Points, in no order, along strands that fork, close into loops and pass close to each other.
In the rows, 128 means zero.
Points whose rows are less than 97 apart are linked; no others are. Some points are linked to none.
q166: [ 93 137 145  78 105 195 141 117 110 177 140  86 184 148  52 185 122 133
  97 186]
q756: [124 136  80 128 138  97  97  98 140 121 107 105 171 100 139 126 135 139
 183 127]
q69: [114 152 194  96 163 213 134 139  72 161 165 132 136 170 106 158 160 156
  93 162]
q921: [104 157 132 170 128  71 133 171 167  99 160 142 145 104 148 145 137 138
 169 151]
q154: [169 110 103 105 142 175 133  82  83 108 121 114  89 106 165  44 103 114
 111  71]
q740: [108  63 110 116 122 110  82  94  66 152 131 161 129 123  88 133 105 172
 102  85]
q887: [170 145  87 120 128 100 109  62 121 107  95  92 115  99 158  68  86 125
 162 138]
q246: [138 107 166 181 112 107 164 171 136 151 174 150 110 135 130 157 127  96
  89  92]
q712: [151 170 141 130 157 113 114 163 171 157  95 138 103 171 124 177 151 119
 156 159]
q813: [102 112 135 141 120 155 140 169 140 155 137 106 188  95  96 202 163 140
 121 107]
q268: [121 122  75 122 135  95  77  75 112  98 122 115 157 101 140  99 116 172
 165 135]
q60: [148 128  89 103 103 164 148  82 101 100 118 116 122  67 153  47  92 122
 111  72]
q944: [132 126  97  95 115  95  74  78 113 113 121 159  74 135 120  80  71 168
 117 153]
q362: [112 119 120  95 106 157 136 124 127 163  99 111 168 147  83 179 142 130
 112 179]
q383: [160 135 133  96 122 141 125 125 134 134  97 131 101 174 126 106 160 113
 142 162]
q317: [ 99 152 185 128 148 167 157 170 148 123 138 136 144 147 137 147 173 104
 134 176]
q526: [ 86 119 182 109 176 204 135 137  67 139 164 137 150 150 132 121 168 116
  91 150]
q530: [158 180 119 158 189  75 105 126 160 156 115 130 105 114 150 128 145 107
 188 117]
q227: [180 144 154 122 131 142 153 140 147 145  95 125 107 171 153 130 167  89
 134 131]
q564: [ 89 154 131 144 167 150 133 155 163 114 136  97 194  98 142 149 174 130
 176 118]
q995: [113  76 103  81  91 132 106 102  92 123 106 158 128 132 101 124 117 153
 102 119]
q824: [ 74 164 161  88 115 163 111 125 134 163 123  80 154 131  41 213 112 132
 113 186]
q8: [182 114 109 112 134 149 124  98  94 141  89 111  89 135 162  81  93 102
 115  61]
q838: [ 97 121 135 131 118 125 155 134 170 130 128  97 167 117 148 144 137  95
 154 188]
q338: [ 88  62 114 148 113 121 130 123  99  88 174 123 182  80 146 104 122 141
 112 113]
q726: [124 120  96  73 111 105  87  79 115 101  93 148 105 148 116  97 109 159
 132 189]
q436: [111 166 113 143 118  98 119 130 161  87 134 135 143 115 129 130 134 155
 167 174]
q769: [107  61 109  97 141 131  93  78  84 181 106 117 131 157  97 156 125  97
 127 177]
q214: [190 179 115 164 159 121 128 124 141 126 128 133  69 120 142 107 117 116
 145  60]
q938: [133 126  96 106  41  99 125 138 116 108 109 138 128 102 107 107  69 168
 109  99]
q127: [149  91 151 154  78 102 163 145 139 162 148 148 102 153 101 165 110 118
  82 117]
q17: [150 162  99 133 100 132 147 136 130  88 143 120 122  75 137  69  48 169
 114  90]
q852: [135 121 123 155 107 115 155 146 151  95 145  99 148 101 171 102 136 110
 135 118]
q596: [128 108 140 134 114  98 142 100 135 131 137 119 109 155 166 118 121  72
 123 206]
q479: [152 145  90  74  84 119 131  84 136  81  94 109 143 119 159  77 120 109
 144 192]
q196: [139 127 111 143 108 137 138 119 135  87 152 134 101 112 139  86  79 140
  97  98]
q225: [164 106 149 159  74 129 186 167 144 113 130 113 136 104 175 116 121  94
 109  91]
q801: [111 144 126 194 134  67 128 157 145  93 170 135 141  93 139 118 124 148
 136 102]
q652: [156 154 141 109 157 131  94 106 132 110 125 169  45 181 126  84 102 151
  98 137]
q884: [147 166 130 153 167  91 110 159 164 173 107 125 107 148 139 173 165 112
 171 107]
q101: [ 75 125 166 105 178 194 127 124 110 123 126  78 182 105 156 127 173 115
 141 155]
q959: [147 123 113  93 120 120  91 107 106 121 112 171  47 176 102  96  83 170
  97 126]
q521: [164 161  87  89 114 127 137  51 134  78 104 102 118  86 170  58 106 101
 156 162]
q525: [115 174 172 166 176  79 139 169 179 104 170 176  84 136 144 108 137 125
 147 124]
q162: [145 154  89 160 140 113 127 128 129 103 135  93 176  67 145 125 141 133
 186  86]
q935: [134  92 121  96 143 125 106  94 105 153  97 133 102 161 135 124 134 103
 126 170]
q651: [121 110 113 143 121 139 123 156 131 145 127 134 163 118 103 163 145 148
 128  91]
q307: [114 139 163 137 118  88 148 134 171 120 142 144 110 164 148 115 121  90
 133 224]
q546: [150 167 163 118 205 175 115 140 141 148 102 144 111 164 133 159 192 111
 150 128]
q597: [146  76 140 132  75 117 184 133 122 162 138 146 112 161  99 155 114  75
  86 153]
q677: [106 138 186 120 162 161 132 141 103 145 147 157 110 188 108 162 168 137
 105 161]
q412: [147 105 160 156 162 128 126 124 106 163 130 138  64 154 151 111 114  91
 107  74]
q394: [ 71 149 161  96 155 194 113 137 136 139 123  65 178 105 116 164 159 143
 149 140]
q421: [175 159  87 102 131 166 124 122 129 109  95 124 139  90 121 117 177 164
 167  61]
q956: [ 91 162 129 103 164 119  93 118 162 145 108  96 138 153 110 170 132 123
 170 227]
q578: [136  93  95  63  38 106 134 124 100 129  92 146 121 118 103 114 104 146
 105 117]
q945: [134  95 101  69  35 114 164 116 126 140  85 132 149 131 100 120 107 134
 113 181]
q875: [138 147 153 132 180 163 102 165 126 166 109 145 113 162 113 163 180 140
 132  94]
q13: [141  86 123 161 121  71 101 103 111 167 135 127  67 144 132 139  63 116
 110 109]
q206: [111  71  82 119 129  98 103  78  95 179 103 124 153 137  97 176 126 131
 125 149]
q874: [107 116 154 124 162 201 142 140  96  95 146 126 166 126 153 117 183 114
 112 150]
q866: [148 100 150 142  77 151 194 173 139 133 144 126 156 121 135 148 155  93
  98  96]
q261: [119 118 114 161 167  73  76 111 100 136 123 120 105 120 137 125 115 150
 148  98]
q629: [139  86 137 123  88 161 192 146 128 162 123 130 164 131  99 184 156 101
 100  99]
q506: [172 187 112 121 124 152 142 115 152  80 142 157  99 118 126  80 138 152
 141 100]
q289: [123  94 153 125  75 124 165 147 123  98 153 151 131 137 130 117 117 129
  80 140]
q753: [106 132 113  97 140 121  86  95 120  90 127 163 128 141 114 107 137 171
 123 154]
q358: [199 166 143 136 137 122 138 141 154 140 107 129  67 155 150 133 141 102
 147  96]
q939: [ 63  83 127 154 129 148 136 149 107 103 168 139 191  92 124 139 156 155
 103 102]
q701: [103 165 152 121 177 114  91 127 160 170 113 140 103 176 109 171 147 136
 157 193]
q384: [ 68  97 138 157 144 178 136 148 118 126 157  86 200  95 126 171 162 129
 125 107]
q764: [121 181 107 159 205 100  92 115 147 131 114 108 132 106 139 131 167 132
 194 104]
q205: [156 153  78 105  98 130 120 142 134 102 106 136 156 109 114 125 147 170
 148  93]
q867: [ 87 127 152 141 115 163 139 160 163 146 138  89 175 115 118 190 139 105
 139 157]
q598: [151 188 166 102 146 173 174 163 140  80 159 164 113 166 140 102 176 118
 113 140]
q527: [201 153 103 148 142 145 127 120 127 144  98 111  62 133 169  86  86 113
 115  49]
q230: [136  91 150 123  68 141 165 167 114 119 154 150  98 144 137 110  90 125
  62  87]
q799: [120 172 167 152 161  78 143 163 188 131 145 152 105 149 154 124 132  96
 156 175]
q594: [114 103 112 186 141  65  82 124 106 143 141 125 132  94 122 125  75 155
 144  82]
q676: [ 89 149 117 106 129 106  98 120 166 103 137 133 145 141 101 146 138 145
 146 208]
q533: [ 97  78 124 143 151 131 101 133 100 143 147 158 128 134  98 150 139 157
 117  90]
q605: [138 124 163 163 145 127 142 162 127 133 156 143 111 133 142 142 170 112
 130  91]
q538: [148 131  84 128 120  89 101  90  97 132  99  95 108 113 167  87  49 111
 140 124]
q954: [125 132 151 134 138  97 111 118 129  94 153 166  77 150 136 100 107 138
 105 142]
q375: [100 111 145 130  94 121 168 151 139 128 153 132 154 134 103 162 135 138
 100 167]
q669: [126 128  90 103 170 158 108  80  99  68 130 136 152  92 125  86 159 151
 137 120]
q831: [135  80 150 128  87 117 171 100 130 155 130 129 110 162 124 135 108  56
  98 197]
q642: [131 117  96 142  78  85 115 115 109 142 123 108 107 131 145  93  25 136
 102 115]
q520: [138  91 121 170  91  83 117 120  99 173 128 123 104 128 124 110  39 125
  80  87]
q613: [184 165 101 131 133 142 136 107 132 108 118 113 120 102 141  92 132 131
 156  69]
q535: [115 120 111 159  85  88 161 158 161 122 139  92 181 101 150 150 134 109
 159 141]
q897: [153 177 142 108 180 183 147 145 158 110 113 141 126 125 148 125 196 106
 153 108]
q66: [132 152  83 149  63  91 137 148 129  96 116 121 133  83 128  87  48 177
 115  99]
q469: [136 103  95  85  48 113 146 113 131 100 100 111 161 106 139 102 110 126
 129 182]
q858: [128  93 119 190 131  94  97 127  90 139 145 116 112 101 127 100  44 151
 113  57]
q316: [109 172 121 125 186 133 112 147 176 145 118 100 157 117 146 144 175 117
 191 138]
q174: [ 99 125  84 108 139 110  64  98  97  92 122 153 143 109  95 105 127 195
 136 114]
q434: [144  65 124 113  99 161 149 130  97 184 108 144 141 141  97 175 144 112
  96  63]
q772: [146 126 166 167 185 134 137 145 132 123 149 147  89 131 166 106 142  93
 130  94]
q776: [166 173 158 131 135 142 161 131 153  83 142 155  71 146 144  84 145 128
 125 134]
q758: [114 116 163 131 148 115 124 122 114 128 146 170  92 182 127 127 131 127
 100 160]
q366: [136 174 105 185 149  82 137 135 129  81 154 113 150  56 147  94 109 157
 165  88]
q557: [155  89 127 133 124 126 120 127 107 195 104 143 105 143  91 179 127 132
 113  72]
q48: [ 84 107 130 157 171 112 105 130 124 138 142 119 160 112 132 145 142 125
 157 133]
q103: [109 103  97 116 108 131 108 102 126 185 109 111 167 119  65 188 130 129
 134 164]
q610: [139  76 163 139 118 146 151 142 105 142 138 148  79 160 136 110  87  94
  69  94]
q730: [ 63 137 157 132  93 152 150 174 154 121 171 104 191 128  94 187 131 139
 113 182]
q12: [127 172 194 125 155 157 185 179 160 109 160 143 143 152 159 124 177  83
 124 144]
q509: [ 51 155 141 118 144 160 104 158 163 107 132  87 191  98 119 165 160 165
 154 157]
q565: [159 120 133 103 150 165 125 130 112 180  89 149 114 167  94 177 166 149
 117  99]

A piece is two or more points that can be reached from each other along the links. Count, over all rows, the pieces, the separate loops (a circle has one, a figure eight two, a Y none), the forks (points with three links) and the tips (points with one).
pieces => 3
loops => 1
forks => 6
tips => 10

How many points has the smallest loop of links through each point below? Write none if it is on no loop.
q509 => 31
q651 => none
q103 => none

Name the points in between on the shortest way along the links from the first point to the second, in order.
q60 / q598 => q154 > q8 > q527 > q214 > q613 > q506 > q776
q642 / q995 => q538 > q887 > q521 > q479 > q469 > q945 > q578
q858 / q225 => q520 > q642 > q538 > q887 > q521 > q479 > q469 > q945 > q578 > q995 > q740 > q533 > q651 > q813 > q867 > q838 > q535 > q852
q434 / q375 => q629 > q866 > q225 > q852 > q535 > q838 > q867 > q730
q394 / q676 => q509 > q564 > q316 > q764 > q530 > q884 > q712 > q701 > q956
